Points, in no order, along strands that fork and pass close to each other.
(in the rows, 128 means zero)
Points whose rows are less than 113 apart are linked; no others are.
rugap: [ 83 110 123 137 157 122 172 130 190 148 138 174 166  20 134  92 122 115
 170 134 144 138 159]
sinam: [127 136 133 102  74 163 149  68 132 142 133 101 108 199 167 153 193 190
 128 119 110 110 118]
zav: [168 113  95 146 132 152  69  94 148 140 114 147 140 110 134 163 109 166
 129  85 162 186 103]
fifor: [ 96 174 152 138 178  70 110 102 149 154 146 123  99 123  95  85 118  57
 110 150  95 117 189]
Pul: [143 141 131 175 172 104  83 103 202 142  89 157 100 137 144 117 106 109
  77 109 149  90 166]
tuf: [112 135 166 133 194 114 104  97 164 186 107 128  73 125  88 100 151 131
 149 143 102 180 137]
vuz: [135 140 132 107  70 120 165 113  79  80 159 116 147 167 114 133 149 135
 159 110  93 133 127]
dete: [155 141 127 152  96 137 144 154 123  88 101 146 119 147 148 115 128 127
 166 139 150 102 107]
fosa: [165 164 133 127 125 112  94 163  88  92 129  99  92 100 148 122  82  56
 144 184  89 108 127]
bafed: [176 140  94 140 105 123 112 122 139  70 121 150 139  85 118 141  81 104
 173  81 124 139 131]
gat: [158 123 129  85 118 171 150 170  95  96 111 103 113  82 101 127 113 106
 183 127  77 133  86]
Fol: [ 95 173 146 132 159  90 135 107 168 143 138 136 107  90  81  79 130  77
 162 121  78 142 178]
tum: [144  85  94 121 149 127  78 160  79 148 126 102 115 176 125 183  93 134
  72 129 168 145  90]
Tema: [120 133 141 135  97  90 136  76 134 134 140 138 134 211 117 137 157 152
  96  79 139 114 163]
lan: [110 102 146  85 127 179 147 132 137 146 107 114 142 105 136 132 155 176
 124  97 114 143  91]
rorob: [101  73 138  98 121 128 185 173 102 119 128 120 156 178 102 157 145 133
 127 103 149 141 104]
bod: [ 95  96 136 105 159 148 115 145 145 158 126 111 144  53 133 127 114 134
  83 137 125 130 123]
zil: [ 85 135 120  77 114 139 160 158 119 120 159  97 159  78 121 125 119 110
  65 110  63  75 155]
vaz: [126 127 108 139 161  75 116 123 173 108 134 150 126 130  87 134  91 102
 129  89 149 142 179]
Reput: [120  90 149 102 110 150 201 149 148 116 105 139 159 166 135 137 144 151
 130  69 161 112 107]
feno: [172 160 109 193 131 115  56 104 163 137 101 153 106 145 166 125 114 126
  91 128 180 107 148]
tet: [177 151 120 176 157 116  51  98 131 149 115 141  71 137 127 129 113 116
 152 160 143 170 127]
lufo: [136 120 109 191 153 112 157 132 170  96 118 189 137  85 168  96 117 114
 199 173 169 119 142]
Nafi: [118 102 172 123 184 147 128 130 156 196  87 123  73 134 120 120 149 163
 136 139 134 166 107]
Sini: [123 121 119 120  98 171 148 136  55 123 160  98 165 147 155 136 165 150
 160 198 121 125  73]
vik: [103  88 124 152 104 125 138  92 119 149 166 151 204 127 145 145 131 157
 126 120 191 154 110]
gor: [163 166 128 153 106  89 123 127 107  82 137 145 109 130 108 109 108  85
 203 161 109 147 134]
fafav: [ 88 143 155  83 160 120 160 131 167 146 118 125  94  84  74  99 135 111
 157  73  73 164 162]
pud: [134  73 119 130 196 112 142 178 181 131  76 154  81 149 123 153 100 128
 115 103 172 128 138]
pase: [136 158 117  97  96 102 105 125 108  85 145 105 127 168  91 164 109 123
  73  63  88 110 159]
Kila: [136 137 135 135 145  83  83  82 105 148 155 125  98 189  82 141 124 133
 132 127 132 188 136]
Mesof: [153  98  96 126 117 131 119 182  87 104 110 125 140 195 126 180 104 108
  78 114 171 101  98]
lakoz: [107 161 152 124 139 117 110 110 112 146 143 120 108  85 128  88 126 105
 129 188  78 135 141]
Gakug: [127 120 118  93  96 107 123 101 104 117 149 111 134 214 113 178 137 150
  70  68 118 128 144]
Lag: [111  97 137 136 136 172 121 141 112 174 121 116 143 137 179 124 147 175
 123 185 182 129  80]
zosed: [160 183 121 136  91 136  84 101 122  92 137 120 115  93 137 118 111 122
 115 109  81 106 145]
muzef: [154 104 108 121 182 116 105 149 185 107 111 141  98 106 119 153  78 104
 130  89 144 138 153]
sus: [137 140 146 112 101 147 134 105  94 142 136 101  99 193 139 134 166 170
 150 144 103 144 108]
Medu: [106 137 141 141 121  74 184 170 110  94 134 145 110 144 106 107 116  77
 162 156 128 105 162]
bilu: [143 139 128 175  99 177 124 103 177 133  94 162 158  85 188  98 151 175
 154 112 166 110 107]
govan: [115 132 142 155 124 109 168 125 162 109 111 163 143 127 122  93 134 130
 137 102 138 110 160]
Fad: [ 96 102 122  78 111 146 163 154  96 122 157  83 148 162 124 164 158 155
  64 141  85  84 119]
koba: [162 119 103 141 108 122 137 156  98  69 123 142 138 127 113 143 110 100
 189 128 137 141 102]
Latog: [120 114 123 144 111 114 128 106 149 124 140 151 180 110 128 126 115 142
 111  86 165 132 148]
Dezi: [192 171 119 146  96 137 116 168  88  74  99 120  87 138 153 124 109  90
 161 163 115  95 107]
Mogap: [156 117 118 113 123 194 149 178 104 104 117 121 152  64 139 119 121  95
 142 147 104  94  84]
zono: [153  95 102 121 128 134 139 198  52 103 127 106 143 186 102 171 108  94
 128 157 158 129  78]
Kedip: [ 98 137 152 149 146 105 102 105 129 177 143 136 139  90 139  94 130 128
  97 187 135 121 144]
Nor: [ 86 175 134 119 124  76 123  90 133 132 183 127 144 104  69 100 121  96
 136 103 106 155 185]
kan: [179 129  84 143 106 185  57 105  98 138 127 114 136 110 156 167 135 166
 126 112 146 175  72]
Piler: [ 97 131 145 105 101 140 155 132  83 127 161 109 153 122 153 116 164 145
 123 185  94 108 112]
vara: [101  77 137 141 140 143 152 131 132 165 130 137 163 147 144 137 138 170
 145 144 195 163  93]
vebab: [133 161 129 134  76  79 148  83 112  86 159 144 145 183 107 118 137 132
 143  88 113 118 161]
vuve: [113  87 111 161 149 148 175 137 168 119 114 172 163  48 150 104 128 149
 201 156 167 147 115]
vemim: [101 136 137 105 110 107 183 183 108  92 120 120 116 128 109 119 112  85
 113 114 102  80 150]
pufi: [155 160 109 102 106 108  66 121  81 100 156  93 104 167 113 163 113 118
  90 119  95 138 139]
Biz: [129 136 144 175 127 147 128 121 169 152  90 152 131 107 180  88 141 154
 107 156 163  85 129]
pasun: [ 77  95 117 129 172  83 147 149 167 143 142 152 152  65 124 126 107 102
 129 148 173 136 163]
febor: [150 131 117 111 130  90  73 130  91 111 134 107  97 167  83 161  83 104
 132 117 128 182 131]
diz: [ 74 129 109 131 163  76 150 126 191 134 159 162 155  87  89 110 102  88
 115  93 161 129 205]
supip: [121  86 102 103 112 132 152 154  52 118 171 108 175 174  92 177 130 118
 111 127 148 139  91]
Mez: [104 137 146 121  81 101 216 124 100  84 155 148 158 166 117 109 157 120
 206 122 132 136 135]
fot: [108 151 142 143 169  53  96  96 128 138 146 125 100 160  76 118 112  91
 145 150 129 160 175]
Zeriv: [101 143 160 150 168 115  95  72 162 188 124 137 132 110 115  93 162 142
 121 132 121 157 145]
Bofo: [182 172 125 138 113 119  99 108 152  94 111 145  88 128 111 119 110 121
 155  89  99 138 153]
Saza: [131 130 136 168 143 128 167 148 202 110  81 177 127 115 158  96 125 135
 119 107 158  71 147]
fedop: [180 126 110  96 104 186 118 149  86 100 113 103 116 124 115 156 138 154
 160 110  90 157  74]
Simip: [124 157 172 115 125 116 135  99 117 153 124 110  68 214 123 119 182 150
 126 139  81 119 145]
dev: [109 115 122 101 107 205 128 125 125 150 134 102 156  87 172 132 161 188
  96 142  86 106  87]
gitot: [104 118 141  79 134 146 143 129 131 140 133 110 131  90  95 129 131 144
 138  89  93 172 125]
zab: [120 114 119 172 140  78 166 157 126 106 135 170 138 128 133 111 114  96
 179 181 173 123 151]
Beze: [127  72 110 105 155 179 128 173 118 144 112 109 175  68 134 154 107 116
  83 146 148 106  84]
Nikef: [183 153 104 187 121 113  48  86 122 145 115 139 103 167 142 139 120 146
 113 125 169 163 127]
rel: [ 70 119 145  76 154 129 145 145 158 157 134 107 128  75 115 112 109 113
  64  99 102 108 161]
voku: [ 75 104 158  78 124 135 183 161  94 132 147  99 152 150 126 131 159 139
 108 146 118 118 110]
Mopos: [137 165 152 164 191  90  74 107 177 164 115 135  84 124 129 101 116  76
 108 152 113 101 168]
semir: [205 118  74 126  94 193  96 138  86 102 120 116 158 126 126 175 127 141
 139 101 142 146  63]
vot: [138  80 105 123 160 180  99 175 104 169 104 103 135 135 144 168 116 135
  69 145 167 127  68]
doz: [140 120 145 129 163 130 116 153 166 149  82 133  77 150 130 127 127 143
 105 121 137 124 122]
Fep: [128 109 136 117  96 174 166 102 165 139  94 140 145 178 160 148 159 190
 140  61 163 120 113]
Kuzes: [ 85 171 137 143 105  84 125  67 120 139 187 147 173  96 112  81 147 118
 136 155 107 136 170]
Pego: [126 166 137  94 120 123 136 151 102 113 140  97 103  74 134 105 103  72
 130 173  49 108 136]
til: [106 122 117  89 119 152 104 139 113 150 152  70 111 135 141 159 141 162
  35 151  63  88 126]
Ketok: [126 128 156 143 102 176 154  72 167 158 111 141 153 129 175 102 175 203
 143 101 164 130 114]
buvo: [149 113 121 107 126 142 162 205  95  89 116 109 131 115 131 138 106  75
 123 145 119  78 105]
boruf: [127 142 137 139  78 165 127  65 152 158 128 126 132 163 194 118 189 196
 102 112 135  97 130]
sekoz: [102 123 130 136 114 186 115  98 116 179 147 102 151 115 196 128 177 192
 100 179 132 115  96]
bek: [172 147 123 163 166 107  90 131 132 132 113 141  70 100 147 117 100  83
 191 195 123 148 132]

A fork is a point with three links, a tip a point with one. Leave the first point through the second and follow the links. Name the first fork or tip that comes.
Mez, vuz -> fifor
vuve, lufo -> zav
dev, sekoz -> Ketok
diz, vaz -> koba
Saza, govan -> Fol
fifor, fot -> Mez
zil, rel -> rorob

Follow the links from the first point to the second, and from the first to the third. Name the last point that the two ways share.
Fad, bek, zil -> rorob
Simip, Nikef, bod -> Ketok
sus, Lag, bod -> Ketok
febor, Piler, bek -> fifor
